A landscape with many peaks, sampled at points; each row gives a point and its height.
A climber steps from a point to the highest of its 4 nearest points, and stops where none of them is higher. Distance is the straight distance between rows; heights are no part of it.
neli (h 4.13): [ 27 -19 -39 -15 -22   5   2  16 -17]
fomes (h 1.27): [-21  -7  26  -4   9  -2  21  23  10]
biga (h 2.07): [-31  -6  22  17  10  -2   3   9  -5]
Zat (h 4.32): [ -3  -8 -10   7  10  11 -17 -32   2]
Lus (h 4.06): [ 36 -19 -32 -13 -13  20   3   5 -11]
tomor (h 4.31): [ 35 -16 -33 -29  -9  -3   2   5 -12]
vor (h 7.24): [ 27   7 -27   0  -5   8  -8 -19  -2]
Von (h 5.85): [ -5  19  32 -19  -1 -17  19  25  11]
tabuf (h 3.10): [-25  -1  26 -15   1  -7  10  21  15]
Baz (h 6.13): [-36   4  13  15   0  -4 -11   3  -2]
nira (h 1.47): [-26  15  33 -16 -13 -16  -1  27   7]
dip (h 2.71): [-21   3  26   4  -1 -16  19  33  -1]
vofaz (h 5.47): [-34   1  18  -3  -2 -12  -7  12   8]
mal (h 6.92): [  5  12 -16  15  -5   7 -17 -25  -5]
tesu (h 3.76): [ 41 -16 -22 -16  -3  19   0 -11  -4]
rozub (h 0.56): [-24 -10  25   4  12   0  22  24   1]
Zuk (h 2.66): [-19 -11   6  18  14  13  -8 -20  -6]
Zes (h 7.11): [  0   7  28 -12   7  -9  28  22  14]
sep (h 4.48): [ -5   3  26 -11   3 -11  30  29  11]
gufe (h 4.44): [ 31 -11 -32 -18 -13   3   2  -4 -11]
Beru (h 8.20): [  3  10 -24   8  -5  -6 -22 -27  -1]
vudem (h 4.12): [ 14  -1 -12  13  11  21 -16 -31  -6]
meti (h 2.54): [-17   8  29  -1  -9 -13  14  33  -1]
Feke (h 3.77): [-6  5 26 -6 12 -8 34 30 13]
Fut (h 4.41): [-15   8  -2  24   4   3 -14 -16  -5]
zed (h 2.70): [-17   5  31  -6  -4 -13  18  26   7]
nor (h 6.60): [ 32  11 -28  -3 -12  11  -7  -5  -6]
Ker (h 6.17): [-22   3   2  16  -2  -5 -22 -14   0]
mik (h 7.97): [ 14   7 -19   3  -2  -5 -20 -32   2]
vuka (h 4.98): [ 31   1 -22  -3  -2  24  -1 -13  -8]
rop (h 3.48): [-33  -7  15  13   9   3  -1   4  -1]
Musab (h 6.15): [ 33   8 -34 -12 -15  -4 -12 -14  -3]
vekap (h 4.99): [  5  21  33  -7  -6 -26  27  35  10]
fuzu (h 3.92): [-22 -14   7   9  15  10 -11 -17   2]
situ (h 2.85): [-33  -1  18  17   4  -3   3  14  -6]
paled (h 4.45): [-20  -4  -4   7  13   2 -19 -23   6]
Kavu (h 4.26): [ 27 -14 -36 -25 -14  -3   4  11 -14]
Vuda (h 4.01): [ 11  10  27  -8   6 -12  35  26  12]
tur (h 5.22): [  4  18  29   0  -4 -21  32  35   7]
der (h 3.91): [ 44 -25 -28 -27  -5   7  -3  -6  -9]
Moboz (h 3.28): [-29 -11  17  -2  10  -1  -5   1  10]
bagub (h 5.86): [-26  -3   2  12   8   5 -13 -15   1]
gop (h 7.00): [ -6   4  -7  20   8  14 -15 -24  -6]
Zazav (h 2.89): [-23   3  24 -11   0  -6  12  25  10]
bodav (h 4.18): [ 35 -25 -31 -27  -8   3   8   5 -16]
vusa (h 4.08): [-36   6  18  19  -3  -8  -2  15  -9]
lor (h 2.79): [ 29  14  26  11   6 -26  42  21  13]
Tatal (h 4.37): [ 34 -15 -32 -21  -9   9   1   3 -14]
Gof (h 2.11): [-14 -12   3  19  18  20  -8 -22  -4]
gud (h 3.53): [-13  -4  -3  22  13  12 -13 -19  -2]
Sus (h 4.58): [-33  -1  23 -10   0  -6   0  18  10]
vig (h 7.58): [ 25   3 -28   3  -3   2 -13 -26   0]
pak (h 4.60): [ -5  -6 -11   9   3   0 -23 -34   3]
dut (h 7.98): [-32  -3   7   8   2  -1 -12  -7   1]
zitef (h 4.65): [ 39 -10 -34 -18  -9  13   1  -6  -8]
sapef (h 3.18): [-14   9  32  -1   1 -16  21  32   8]
Suba (h 7.18): [ 24  -4 -25  -3   2   5 -17 -30   1]
koti (h 5.53): [ 19  -5 -20   8   5  15 -14 -30  -1]
kug (h 7.54): [ 23  15 -25   6  -7   0 -14 -19  -6]
gadi (h 6.69): [ 16   4 -14  17   6  21  -6 -28  -7]
mam (h 5.29): [-14   4  -3  20   3   1 -18 -22  -4]
moz (h 3.93): [ 12  15  29  -5   6 -21  30  23  15]
saso (h 6.52): [-36   6  13   8  -3 -11 -19  -2   4]
Bimo (h 5.55): [  1   7 -11  14   5  10 -20 -27   0]
larub (h 6.77): [-28  -4   5   8  -3  -5 -22 -16   7]
kezub (h 3.30): [-29  -7  18  -1   8  -3   3  17   3]
rulub (h 6.71): [ 29  10 -26   3  -5  10  -8 -11  -5]
godof (h 5.17): [ 39  -7 -28 -11  -9  15  -4  -8  -5]
vefiz (h 6.02): [ 34   0 -27  -6 -15  20  -3   0 -10]
Rof (h 7.05): [ -2  21  28 -15  -4 -19  17  27  10]

Where does a climber stop that starts at each point below?
gadi => Beru
rozub => dut
koti => Beru
nira => dut
pak => gop
fuzu => dut
meti => Zes
zed => Zes
dip => Zes
vusa => dut
vefiz => Beru
Suba => Beru

Call two points neighbours if one is among the 4 nearest of the other. Go from one point of each pair to the other, from neighbour to neighbour, staying as high as possible. Name the lowest point that can't be avoided.
gop / Rof => dip
dut / Beru => mam
Beru / gop => mal
